A landscape with many valleys, sampled at points; each row gives a point and its height.
From any point a ball rolls to the lowest of the 2 points nearest to it. It stops when none of these is lower. Distance is the straight distance between rows; heights are no part of it.
Q_960: [169 121 144 143 146 118 152  96 124 169 118 136 122 136  72 139 137 135
 136  89  69  94  86 120 104 157 137 134 151 103 120 131 142 142 124 179
 108]  height 3.14
Q_898: [156 180  38 119 134 132  85  82 166 102 110 102 119 106 176 148 134 157
 103 114 136 105 103 144 163 116 139  60 159 119 111 137  54 130 108 110
  72]  height 5.72
Q_129: [104  76 146 109 124 147 129 128 102 144 111 143 138  85 128 116 131 118
 139 100 120 152 149  97 148 197 122 172 119 125 141  82 190 156 160 169
 182]  height 4.53
Q_289: [ 88 110 114  82  99 103 102 120 119  88 135 120 128 117 183 143 114  89
 161 149 182 136 133 148 120  96 117 150 127 142 141 113 124 109 105  83
 136]  height 3.48
Q_404: [118 118 184 105 145  97 130 107 106 152 133 126 125 146 103 140  96 142
 120  98 117 112 133 117  58  80 155 181 108 163 103 143 113 135  86 122
 129]  height 3.10
Q_154: [119 171  93 145 144 128 142 121 178  76 123 121 136 110 167 146 163  94
 114 167 150  75 102 153 176 151 141 105 158 108  94 110 173 110 132 107
  72]  height 5.35
Q_573: [151 145  94 101 116  74 137 118 140 153 138  92 166 137 140  95 186 178
 100 142  98 114 129 171 119  99 139  90 172 117 135 150  79 126 112  94
 102]  height 4.74
Q_269: [152 145 150 161 143 183 114  97 142 132 164 134 128 162 142 169 125  78
 153 121 108 128 169  90 123 155 128 174  89 136 129 140 175 153 121 162
 107]  height 3.99
Q_953: [122 160 180 128 168 112 138 153 131 129  86 150 114 141  52 123  75 173
 101 108 131 106  73 120  84  72 124 145 119 142 114 166  98 139 133 130
 103]  height 2.25
Q_540: [140 186 119 145  85 182 127 135 137 115 124 123 125 141 162 147 103  74
 201 101 117 140 125 157 151 133 111 129 117 114 178 142 127 137 128 123
 113]  height 5.10
Q_39: [ 91 107 154 104 160 135 149 118  92 126  85 134 163  46  92 135 149  96
 136  95 134 135 128 140 123 215 136 183 158 125 108  78 180 149 149 170
 186]  height 4.76
Q_834: [149  86  99 118 107  99 116 109 116 144 135 116 135 137 134 118 127 195
 114  94 121 147 166 111 134  91 121  83  94 128 150 150  60 125 100  71
 112]  height 5.13
Q_466: [130 194 151 121 103  67 120 163 150 108  85  98 150 123 132  75 136 151
 144 150 161 134 132 189 147  92 103 105 122 108 162 150  72 132 142  94
 155]  height 3.32
Q_207: [148  97 123 104  95 101 189 128 120 150 114 112 129  88 122 115 148 108
 140  64 128 107 136 175 122 152 193 132 156 118 109 100 138 106 106 129
 160]  height 4.75
Q_156: [133  79 135  82 110  49 168 111 113 129 140 115 111 108 105 117 127 179
 102  85  73  78 145 107  82 109 166 109 159 126  68  88 131 135 105 166
 134]  height 4.77
Q_974: [123  85 150 138 138  96 103 109 126 124 125 144 139 121  93 120 142 143
 139 150 104 112 109  82 132 127 118 159 120 136 149  87 114 160 141 108
 176]  height 4.34
Q_464: [112 129 188 146 160 197 158 129  90 166 123 158 137 130 108 154  95  79
 180  81 132 162 128 138  87 193 157 186 130 158 114 150 149 105 109 152
 159]  height 4.18
Q_913: [149  95 114 132 104 154 150 133 156 137 165 143 128 119 184 142 123  85
 127 100 154 141 202 106 120 122 186 154  98 162  97 116 190 119  96 116
 136]  height 3.02
Q_869: [133  99 112 140 138  87 150 123  89 187 141 121 144 132 111  80 174 153
 106 173  74 145 123 179 128 169  88 139 171 135 152 126 161 143 166 168
 141]  height 3.97
Q_44: [128  90  58 134  78 135 122 136 108 146 146 118  75 142 185 110 111 118
 127 153 148 174 150 199 146 132 107 107 105 142 147 139 129  98 143  94
 120]  height 0.81
Q_173: [133 119 143 148 110 155 164 151  91 207 131 165  72 141 131 137  79 126
  78  94 144 167 161 127  50  98 192 150  79 173  75 153 162 103  98 156
 113]  height 3.45
Q_839: [162 203  97 142 139 120 101  97 184 123  95 100 101 119 147 148 142 131
 130 127 121  88  90 144 157 118 139  85 132  95 114 143  87 134 144 142
  87]  height 5.57
Q_267: [174 164 128 139  88 139 120 138 146 159 125 119 144 164 124 105 130 160
 170  99  82 123 118 127 138  99 133 100 130 109 176 150  69 158 130 124
 130]  height 3.79
Q_220: [124 110 111 141 112 178  93 135 142 109 120 162  78 117 139 158  91 101
 135 120 163 143 113 112 158 135 144 124  94 130 161 153  96 113 131  95
 121]  height 4.86
Q_23: [162 106 140 120  96 114 126  70 119 154 168  91 112 160 165 141 119  86
 155  65 105 135 157 153  98 111 163 121 127 135 116 123  99  98  53 122
 130]  height 3.86
Q_53: [135 149 109 112 158  91 111  77 126 109  94  97 140 117 124 149  92 173
 119 127 169 119 121 103 153  73 109  98  88 152  90 127  67  96 107  99
 126]  height 4.02
Q_997: [116 142 112 135 153  86  70  93 150  43 101 127  88 130 135 156 105 109
 136 158 144 116 103  95 150  97  86 113 115 123 146 105 115 131 139 105
 124]  height 5.51
Q_569: [114  98  90 136  84 149 175 158  77 149 128 130 137 106 138  98 144 114
 160 144 127 174 148 204 154 176 121 142 148 142 157 119 139 108 137  86
 171]  height 3.56
Q_623: [126 136 149 132 159 115 146  77  98 150 102 121 141  82  78 147 165  98
 112 107  88 115 112 146  98 194 155 197 166 153  92  91 164 152 118 178
 158]  height 4.95
Q_797: [160 145 167 168 131 141  98 180 187 122 135 147 158 159 125 107 121 166
 114 121 130 133 154  70 145  94 143 119  95 128 178 156  91 154 129  93
 139]  height 4.31
Q_333: [116  83 116  87 140  79 158 130 137 143 125 114 120 100 121  99 153 172
  86 152 161  95  96 135 146 104 121  97 133 101  93 102 133 109 139 106
 129]  height 3.36
Q_78: [132 137 186 124 129 162 161 164 110 110 159 148 121 166  58 124  74 149
 148  99  63 101 109  85  89 129 113 170 128 129 107 129 139 175 123 163
 117]  height 2.63
Q_133: [136 131 147 152 126 112  92 134 159 123 115 145 145 151 101 114 133 154
 133 135 110 130 114  90 165  99 122 114 121 111 186 114  74 140 151 114
 156]  height 4.09
Q_351: [103 137 158 116 186 143 106 119 149 133 131 127 124 132 148 160 105  98
  84 144 198 148 153  89  89  87 152 177  67 169  82 168 157 118 108 117
 117]  height 2.31
Q_571: [ 49 124 136 132 128 189 118 160  87  42 119 153 126 109 128 151 114  92
 179 151 145 146 122 108 152 171  58 144 152 131 161 132 176 126 158 116
 145]  height 5.11
Q_149: [146 172 111 130 102  92 101 111 153 106 111  78 132 150 141 122 110 154
 157 143 124 110 155 125 154  71 121  94  83 130 114 119  63 137 130  79
 146]  height 4.37
Q_427: [103  87 130 108  97 187 179 152 119 163 124 139 138 112 122 108 111 114
 177 100 154 143 112 121 145 137 164 129 119 134 101 136 148 110 149 101
 159]  height 4.17
Q_57: [119 112  75 128  92 113 154 141 115 114 123 148 145 105 144 103 169 114
 135 159 134 153 120 203 153 152 131 122 201 124 181 110 134 110 128  86
 138]  height 2.67
Q_210: [143 142 141 135 187 104 127 106 172 140 106 132 135 127  86 122 162 134
  90 110 113  89  64 112 116 128 130 128 147  93 109 137 154 161 148 151
  74]  height 2.85
Q_87: [134 143  99 159  86 177 135 198 151 124 120 129 154 160 147  76 112 120
 143 148 170 191 143 124 173  98 106 103  96 130 165 136 139 128 157  56
 149]  height 6.04
Q_288: [171 134 145 147 105 155 126 116 117 177 146 127 130 163  97 143 124 140
 171 101  67 104 105 101 111 146 126 110 118 100 156 143 102 157 132 171
 117]  height 3.47
Q_481: [127  78 169 110 117  75 160 139  99 120 165 119 105 128  79 113 150 162
 138 115  48  84 134 111  81 142 124 131 149 108 108 114 117 154 118 140
 143]  height 4.66
Q_756: [106 110 150  98 140  75 154 157 112 154 130 124 151 164 120  76 125 155
 132 164 131 139 103 146 123 104  69 133 118 114 147 134 165 150 166 119
 134]  height 3.98
Q_161: [ 71 140  90 158 126 147 114 107  86  74  85 176  58 102 108 175  93  79
 118 140 140 138  91 137 112 144 132 146 165 173 100 118 172  97 137 156
 117]  height 5.54
Q_957: [121  96 107 142  97 152 125 115 122 102 110 161  76  84 136 164 112  83
 161  97 127 132 130 144 148 157 158 140 130 141 149 115 125 108 116 114
 136]  height 4.54
Q_598: [114  92 145 105 125 174 134 162 117 153 124 149 123 112 108 133  78 157
  96  85 190 144 135  91 110  95 173 130  78 157 105 181  97  99 100  94
 126]  height 5.52
Q_727: [135 121 107 150 138 188 129 147 178 118 153 166 121  90 175 157 137  71
 101 131 177 142 177 107 102 119 192 178 138 180 118 160 172 126  92 127
 122]  height 2.69
Q_847: [104  94 106  99 148  50  58  62 120  71 111 128 105 128 129 158 130 103
 123 147 155 123 124 107 106 135 108 151 128 119 124  86 133 147 128 122
 131]  height 5.66
Q_306: [133 146 151 138 161 141  88 117 151 132  91 120  93 148  93 128  99 121
 130 120 146 127  81  88 144 118  93 129  74  97 122 139 133 155 173 144
 114]  height 4.00
Q_606: [120  81 222 109  98 153 164 201 107 127 222 122 112 131 153 105 118 148
 122  82  75 107 180 111  72 144 136 171 139 148 112 137 144 148  71 140
 152]  height 2.55
Q_666: [117 134 159 164 121 146 177 147  74 195 103 158  81 121 115 132  96 111
 104  98 114 161 163 129  79 157 166 186  84 179  72 116 180 112 132 184
 164]  height 3.69
Q_546: [143 145 138 114 167 145 122 137 186 111 157 104 151 120 168 154 145 124
  89 152 196 113 182  86 123  75 139 150  88 149 105 177 132 127  99 101
 109]  height 1.83
Q_252: [144 149 118 154 149 104 160 156 118 173 138 115 149 148  94  72 159 170
  88 183  81 115 103 185 131 131  81 103 161 110 131 152 146 146 191 164
 102]  height 3.67
Q_916: [ 97 192 105 152 162 127 107 106 154  32  99 137 127 113 107 166 148  83
 113 162 141  86  79 131 164 142 101 117 174 112 105  86 166 142 165 152
  96]  height 5.50
Q_572: [142 126 178 116 129 131 105 149 141 126 162 129 140 175 100 120 108 184
 115 108 102 112 170  62 100  79 135 124  96 131 143 179  82 147 111 126
 106]  height 4.51
Q_377: [171 150 158 160 113 233 130 201 157 170 159 155 161 148 143 135 108 129
 157 115 159 123 136  92 122 150 138 123  89 118 156 173 132 150 147 129
 118]  height 5.65
Q_327: [127 139 144 148 167 161 116  82  93 132 105 144 158 157  66 150 112  97
 137 117 108 168 129  82 128 167 108 196 108 154 119  96 179 195 149 160
 140]  height 3.34
Q_987: [128  59  96  94 123  38 100  84 125 141 113 112 113 110 152 103 146 176
 110 115 114 129 152 102 131 142 130 104 127 118 104  68 142 130 142 163
 163]  height 5.03
Q_628: [110 123 144 129 134 200 169 140  69 142 138 127 152 106 150 144 130 119
 196 118 110 167 164 185 145 208  99 149 138 112 176 136 135 108 113 114
 161]  height 4.33
Q_507: [118 128 101 133 151 108 118  58 118 113 106 140 136 101 112 160 146  89
 136 136 107 115 102 124 130 167 128 166 166 134 102  68 181 154 137 165
 135]  height 5.12
Q_914: [158 140 166 109 125  90 164  96 118 151 153  82 141 164 108 140 143  97
 157  94  95  96 113 162  96 110 157 138 156 122 124 138  87 115  74 132
 135]  height 3.57
Q_509: [135 132  86 134 164 115 130  81 172 111 107 160 107 107 138 157 145 106
  90 131 155  92 104 147 139 155 189 114 156 125  76 100 180 101 117 148
  80]  height 5.14
Q_190: [146 176  86 116 138  74 111  90 131  92  87  74 180 118 139 120 124 200
 103 122 164 134 140 119 193  80  80  47 117 123 112 126  37 100 112 101
 118]  height 4.35
Q_64: [ 84 110 107 123 123 111 106 115 106 101  71 173  57  88 154 145  68  78
  97 120 178 180 152 115  92 126 174 155 109 187  92 124 167  75 126 142
 149]  height 5.85
Q_58: [133 103 114 108 144 105 143 101 129 146 108 123 104  95  95 136 120 167
  94 111 139  92  98 123 127  90 159 119 125 137  87 128  90 109 108 107
 125]  height 3.66
Q_226: [101 183 141 141 136 124 116 168 165  75  89 136 159 126 111  98 156 115
 139 169 160 138  94 162 184 141  92 106 165  81 172 121 118 118 180 138
 153]  height 4.15
Q_893: [133 160 168 111 159  78 142 132 164 113 105 114 142 135  79 105 131 170
 122 111 110  80  89 115 111  77 108 110 134  96 113 133 112 160 148 127
  98]  height 2.58
Q_345: [143 201 121 169 127 150 109 113 155 100  87 132 111 110 123 157 122 107
 176 124  97 107  92 140 167 139 114 120 133 105 153 132 108 152 158 148
 118]  height 5.38
Q_529: [136  64 144  97 118  58 122 104 109 140 145 115 115 143 122 127 118 164
 115  89  92 106 187  75  90 119 155 128  90 138  77  97 140 138 116 158
 155]  height 4.88
Q_285: [142 160 134 166 104 209 150 188 142 146 116 144 169 144 131 107  99 131
 178 129 139 156 136 116 179 134 100 102  94 107 168 137 145 134 170 115
 137]  height 5.83
Q_977: [130  83 143 123 134  64 136 115 123 139 131 126 156  90  92 120 196 161
 117 142  85  80 110 116 115 156 136 140 165 114 128  91 122 159 134 133
 161]  height 4.52
Q_145: [164 102 102 110 109 101 142 122 131 164 149 111 110 133 114 126 125 192
 139  97  41  89 115 102  79  98 129  45 157 107  96 145  74 135 119 142
  87]  height 2.92
Q_603: [120 136 103 132 113 153 114 177 153 115  99 129 150 126 148  69 111 133
 127 150 169 193  79 124 178  80  99  85 139 116 180 116 107 109 154  73
 163]  height 6.21
Q_785: [140 154  33 123 130  95  85  97 165 101 139 107 146 117 193 127 183 179
  65 161 132 121 146 148 169 132 144  52 176 125 123 125  75 112  98  96
  74]  height 5.84
Q_265: [142 205 121 145 121 128 120 167 153 142 103 117 149 131 135  79 166 141
 131 163 124 141 105 207 162 147 102 107 172 100 179 163 114 135 168 159
 121]  height 4.46
Q_132: [120 123 152 155 163 197 105 134 132 118 122 163 144 136 120 149 111 105
 154 124 130 153 133  74 143 170  99 175  95 131 157 129 188 166 154 137
 127]  height 3.68
Q_52: [126 143 141 142 139 120 106  78  92 199 117 131  76 146 127 152  99 147
  90 112 115 146 138 137  55  96 146 161  94 171  93 163  85 115  87 153
 109]  height 3.43
Q_441: [127 146 137 150 169  55 127 167 165 123 151 106 183 146 112  81 192 164
  33 212 145 106 111 125 151 104 100  76 148  78 115  83 127 135 169 134
 110]  height 6.34
Q_851: [150 101  58  99  96  95 131  92 127 161 129  97 124 113 168 104 149 167
 110 101 125 143 135 181 129 108 133  87 143 122 137 134  83 111 101  87
 111]  height 4.92
Q_659: [112 136  69 125 135  79  83  96 159  84 136 127 136 122 166 129 189 140
  94 187 118 101 121 138 159 133 126  86 184 109 143 102 107 120 129 125
 105]  height 5.95
Q_806: [141 104 117 124 133 114 130 133 143 152 143 114  96 125 102 114 132 203
  91 125  94  87  79  89 131  95 103  48 130  78 104 128  80 135 154 147
 100]  height 3.17
Q_712: [140 187 126 144 166 136 115 117 156 145  57 150 112 117  88 135 104 140
  94 114 163 120  60 137 127  87 149 114 126 129 120 160  91 114 144 140
  95]  height 1.74
Q_633: [115 131 181 129 136 174 132 181 129 139 138 147 116 147  65 103  88 186
 140 107 109  94  64  94 128 130  99 135 129 111 124 136 114 166 166 154
 126]  height 2.35
Q_567: [150 138  62 116 144  50 131  92 126 128 117  81 191 127 143 108 164 212
  95 140 123 127 163 151 140  89  93  47 152 132 108 138  51 112 112  74
  97]  height 4.57
Q_650: [150 110 105 125 131  90 173 111 154 127 105 144 125  79 143 131 162 101
 105  94 136  87 137 160 148 173 208 117 162 120  89  82 179  92 114 145
 118]  height 4.97
Q_271: [131  95  95 116 101 134 112  95 117 150 152 121 109 164 173 126 124 117
 165 139 112 140 145 137 150 153  95 120 111 105 136 103 176 128 146 167
 121]  height 4.56
Q_284: [117  82  92  93 151 117 129 121 141 114 103 131 105 110 143 113 116 135
 103 147 190 152  90 122 178 110 107  68 118  96 123 118 125  67 132  99
 128]  height 2.91
Q_499: [ 85 162 157 123 179 169 141 106  85  97  95 147 182 113  91 178 104  67
 195 129 133 153 125 135 112 174 110 193 137 141 124  99 165 135 129 129
 153]  height 5.55
Q_539: [ 68 146 105 126 132 119  95 116 116  24 106 142  92 118 105 170 114  95
 113 141 158  98  63 106 130 106 104 107 186 154 113 104 169 117 141 145
 113]  height 5.61
Q_279: [150 104  82 132  74 139 119  95 120 112 147 133  71 134 172 170 104  75
 156  64 124 144 162 154 123 151 180 122 124 141 138 107 115 107  79 125
 121]  height 4.19
Q_432: [110 123 146 113 144 140 150 137 145 129 102 138 148 129 103 122 124 111
 171 124 154 120  84 138 145 129 130 145 133 109 135 129 133 116 157 112
 140]  height 3.78
Q_686: [141 149 168 122 141 122  99 157 171 112 174  87 137 155 163 125 165 148
 110 167 163 115 201 109 126 101 112 140  75 121 134 188 103 142 127 115
 127]  height 1.23
Q_175: [136  83 152 126 149 103 104 108 133 141 152 139 103 133 118 146 132 140
  67 120 136 123 200  63  86 123 170 170  70 163  83 132 154 143 113 158
 143]  height 5.01
Q_631: [145 132 166 148 102 140 180 183 101 155 160 112 138 184 123  94 125 146
 162 144 103 141 155 180 124 132  95 135 106 127 162 163 128 135 138 100
 142]  height 2.84
Q_308: [120 125 122  92 100  69 116  97 113 136 147 102 143 122 160 125 161 121
 167 153 129 112 141 174 107 115 124 145 146 126 151 116  76 122  98  92
 153]  height 3.96
Q_243: [141 187  94 148  82 154 124 155 132 125  99 133 138 143 161  94 119 109
 173 138 117 166 117 191 157 123  90 107 157 119 194 143 130 139 156 130
 119]  height 4.78
Q_128: [ 60 132 131 142 146 170 121 117  80  56 100 166 110  98  98 186  98  74
 161 134 126 140 121 116 123 168 104 170 147 160 124 112 174 132 143 139
 141]  height 5.34
Q_425: [ 79 161 139 139 134 205 139 165  95  84 120 138 144 129 134 146 122 108
 202 140 132 159 142 168 170 202  76 124 141 102 181 155 125 111 156 121
 138]  height 4.79
Q_813: [146 104 127  95  54 149 166 176  87 178 188 102 123 168 126  75 118 174
 128  95  91 145 135 170  90 103 127 118 156 130 149 152  91 133  89 115
 122]  height 1.94
Q_435: [107  76 146  93 110 103 144 135  80 175 139 121 153 121 136  87 158 140
 138 129 103 156 140 147 126 174 101 169 140 123 148 101 181 156 152 175
 180]  height 4.28
Q_118: [127 137 119 169 112 231  82 167 147  92 133 193 102 120 148 172  92  87
 137 136 163 143 124  77 131 147 145 128 113 147 170 167 135 129 132 135
 104]  height 5.09
Q_59: [ 83 125 136 112  89 167 109 169 120  94 158 125 131 137 195 126 129  83
 167 162 166 162 165 159 128 130 111 163 129 146 170 153 143 113 125  80
 141]  height 2.90
Q_412: [148 116  90 129 116  81 115  86 120 155 151  90 111 183 158 112 155 139
 162 168  85 130 149 167 129 135  97  99 129 117 121 121 120 120 151 144
 125]  height 4.22
Q_290: [145 114 111 155  98 139 145 158 111 175 164 107 117 172 170  98 120 122
 139 166 128 163 176 182 128 115  99 131  82 140 145 157 153 118 151 103
 115]  height 2.15
Q_921: [112 115 145 114 146 185 108 161 173 109 160 139 139 117 190 134 142  94
 130 144 187 144 157  94 122 127 140 171 115 145 144 178 161 133 119 103
 126]  height 2.33
Q_678: [137 132  58 142  77 145 169 122 105  98 141 137 117 106 146 148 164  92
 156 109  99 136 131 196 167 182 134 101 200 111 178 111 134 115  99 117
 109]  height 1.52
Q_356: [143 161 107 139 144 133 141  91 131 110 148 113 178 127 130 161 209 109
 118 165  85  86 147 145 165 208 149 130 179  94 125 101 162 129 109 158
 101]  height 3.09
Q_614: [125 174 184 107 119  72 139 165 139 107 116 106 168 145  89 106 121 154
 165 134 144  86 115 136 116  83 113 135 111 104 130 124  96 153 143 103
 150]  height 2.89
Q_692: [120 184 106 107 117  66 112 146 144  88 101 113 166 122 142 112 150 121
 140 191 183 112 110 169 155 102 106 112 154 102 146 102 101 117 147 101
 139]  height 3.75
Q_488: [147 123 129 148 169 130  59 116 158  69 126 127  81 137 148 161 102 119
  87 163 157 139 140  46 156 108 101 112  64 134 131 140 125 118 120 105
 116]  height 5.32
Q_667: [100 123 164 111 138 122 119 106 124 141 135 136 142 141 124 153 105  94
 140 140 155 134 140 109 102 100 165 200  91 173  98 113 148 133 108 118
 152]  height 2.75
Q_737: [127 163 111 151 158 166  80 121 120 153  66 170  70 116 116 144  66 119
  87 150 170 177  71  98 115  97 130 128  92 155 127 150 106 100 131 136
 115]  height 0.87
Q_420: [157 144 180 126 151 144 131 137 147 138 186 131 149 159 124 153 123 150
  85  94 119 108 194  89  57  75 164 146 109 159 113 200  95 141  67 129
  88]  height 4.65
Q_86: [ 97 103 112  78 153  63 128 124 131 131 114 119 153 109 133 103 159 121
 111 181 167 131  76 129 142 129  87 129 136 107 120  85 171 140 157 118
 140]  height 3.65
Q_334: [ 89 112 182 121 144 135 184 147  82 170 104 155 128 106  80 130 101 109
 141  90 125 148 118 134  81 155 172 189 128 173  74 118 177 121 132 158
 175]  height 3.92
Q_162: [ 96  94 118 117 158  72  86  89 107  83  85 154  78  96 128 167  93  84
  96 145 183 144 130  98  94 119 138 168  95 170 100  91 160 112 111 118
 143]  height 5.82
Q_706: [110 121 111 170 119 241 124 146 104 122 121 194 105  94 124 180  82  71
 149 130 150 165 145  87 121 184 161 141 104 149 119 142 164 108 146 163
 124]  height 5.30
Q_574: [157 187 109 131 128 100 135  85 150 101 128 106 173 147 119 151 180  99
 163 147  92  85 119 153 157 145 150 125 181 108 138 105 114 126 112 148
 119]  height 3.49
Q_296: [110 122 113 140 109 150 110  90 117  83 154 135  97 152 166 170 107  85
 174 129 109 128 149 109 139 150  93 146 115 130 141  99 192 137 126 144
 106]  height 4.29
Q_256: [174 177 110 144 126  65 159 111 124 139 141  71 164 178 127 119 196 125
 163 177  66 105 148 179 133 148 115  92 168  99 127 132 102 124 132 143
 128]  height 3.87
Q_742: [125  91 122  98  77 141 188 168 116 150 133 116 124 109  96  98 136 149
 136  76 142 117 114 175 128 130 163 124 140 122 116 127 100 117 111  68
 150]  height 4.50
Q_70: [148 146 128 139 123  95 143 172 143 148 134 110 114 150 111  79 153 200
 101 150  75 101  94 144 125 102  81  55 145  75 141 161  86 151 174 149
  89]  height 3.40
Q_842: [121  87  85 106 148  74  99  55 131 122 122 114 130 137 121 124 151 128
 118 131 120 123 109  98 144 159 125 129 145 118  76  44 179 172 156 169
 141]  height 5.17
Q_717: [118 155 124 139 169  95 102 135 181  90 113 124 184 101 138 106 176 135
  59 182 165 127  75 109 179  87 124  87 172  98 159  73  93 109 135 109
 130]  height 6.17
Q_2: [115 136  80 129 107 146 157 104 105  77 131 145 128  79 132 169 177  99
 135 126 102  97 145 164 176 197 152 114 197 115 131  82 163 104 110 160
 120]  height 2.50
Q_108: [129 114 148 125 149 142  83  83 123 167 121 129  81 153 107 149 105 117
 114 105 130 129 108  98  88 126 125 163  79 129 106 152 128 152 137 169
 105]  height 3.74
Q_968: [129 208  84 165 130 131 112 190 152 104  89 119 150 113 126  64 135 117
  70 207 167 175  93 206 187 104 114  74 173 136 147 137 122  90 187 141
 132]  height 6.52
Q_446: [119 100  50 108 101 129 130 128 126 107 124 118  66 103 178 112 124 127
 113 152 169 146 104 181 165 130 106  70 148 110 136 124 126  88 132 104
 110]  height 2.16
Q_833: [164  98 173 156 124 162 149 108 100 171 167 113 137 130 137 144 137 104
 152  92  61 133 177  82 100 177 136 168 102 138 140 128 172 151  83 172
 155]  height 4.23
Q_765: [128  84 164  88  79 121 156 162 100 137 211 102 120 154 141  92 113 168
 128 107  68 118 173 118  79  85 125 133 134 143 125 143 102 142  76 110
 124]  height 2.32
Q_259: [139  95 183 118 102 181 123 153 116 188 178 135 103 137 139 141 107 110
 139  70 141 122 141 128  89 145 176 145  98 127 128 167 103 112  94 151
 128]  height 4.58
Q_899: [143 115 146 154 119 252 152 165 115 184 149 160 157 104 139 158  95 109
 172 108 138 137 138  97 120 183 139 138  84 131 125 142 161 138 138 145
 133]  height 5.53
Q_123: [ 97  99 119 100 129 156 133 116 112 165  96 145  93  91 138 132  67 116
  98 100 188 167 128 104 104 100 181 132  78 174  66 148 132  80 116 127
 139]  height 5.67
Q_973: [135 166 118 131 156  51 127 148 157 123 109 102 192 120 125  76 161 185
  53 183 148 128 118 152 152  67  91  61 152 104 141 118  91 114 145 105
 116]  height 6.27
Q_775: [136  92 129 113 127 141 124 150 126 132 123 128 142 120 114 114 102 183
  86  90 175 155 130  80 157  82 116  91  86 125 149 159  66 104 100  59
 121]  height 5.33
Q_668: [130 105 158 122 133 132 117 152 150 145 140 123 127 170 139 100 118 143
 135 139 142 131 129  95 140 108  86 130  70 103 150 155 156 147 159 123
 112]  height 4.25
Q_943: [106 101 196 114 120 180 133 142 117 168 167 120 134 144 157 127 129  84
 179  91 137 143 135 142 111 168 131 176 116 120 149 155 149 117 113 133
 152]  height 4.41
Q_102: [130 123 184 134 142 126 160 150 102 136 136 128 161 155  76 119 146 144
 183 122 106 111 125 146 138 174  97 149 132 107 167 133 124 141 142 118
 161]  height 3.35
Q_821: [153 112 158 139 123 166 175 161 142 178 171 145 113 116 146 143 113 102
  90  85 128 128 186 101  78 110 204 165  97 177  69 134 188 132  97 167
 129]  height 3.26
Q_107: [139 152  81 152 134 105 103 159 131 117  98 133 133 129 138  68 115 133
  75 200 159 191  95 183 172  73  82  83 155 135 183 120 106  99 164 107
 134]  height 6.38
Q_907: [111 135  98 151 141 124 116 125 168  93 139 147 163 109 134 130 195 122
  76 181 141 111  98 121 194 144 138 105 191  91 152  72 130 112 150 136
 124]  height 6.07
Q_219: [141  96 146  96  93 130 145 132 101 131 178 115  85 130 112 131  91 171
 138  79  37 111 144  96  53  93 144 100 139 132  99 152  78 137  82 145
  88]  height 2.64
Q_830: [143 158 183 142 162 171 156 119  89 154 119 129 170 162  57 148  99 134
 160 101  75 138 125  91 112 150 118 185 120 148 123 120 161 164 122 167
 145]  height 2.97
Q_975: [132 136 223 128 125 125 142 134 108 143 185 101 147 163 120 141 116 104
 155 102  86  98 142 125  66 103 146 183 124 158 114 137  98 138  70 111
 156]  height 3.33
Q_861: [147  91 122 154 151 132  66  95 161 112 157 129  79 125 164 170 137 119
  96 148 125 120 184  61 113 139 141 141  71 143 111 156 124 141 114 126
 119]  height 5.15

For each start below, name the point where the ball stops.
Q_839 | Q_893
Q_377 | Q_686
Q_306 | Q_686
Q_507 | Q_813
Q_509 | Q_44
Q_847 | Q_133
Q_842 | Q_133
Q_296 | Q_737
Q_833 | Q_737
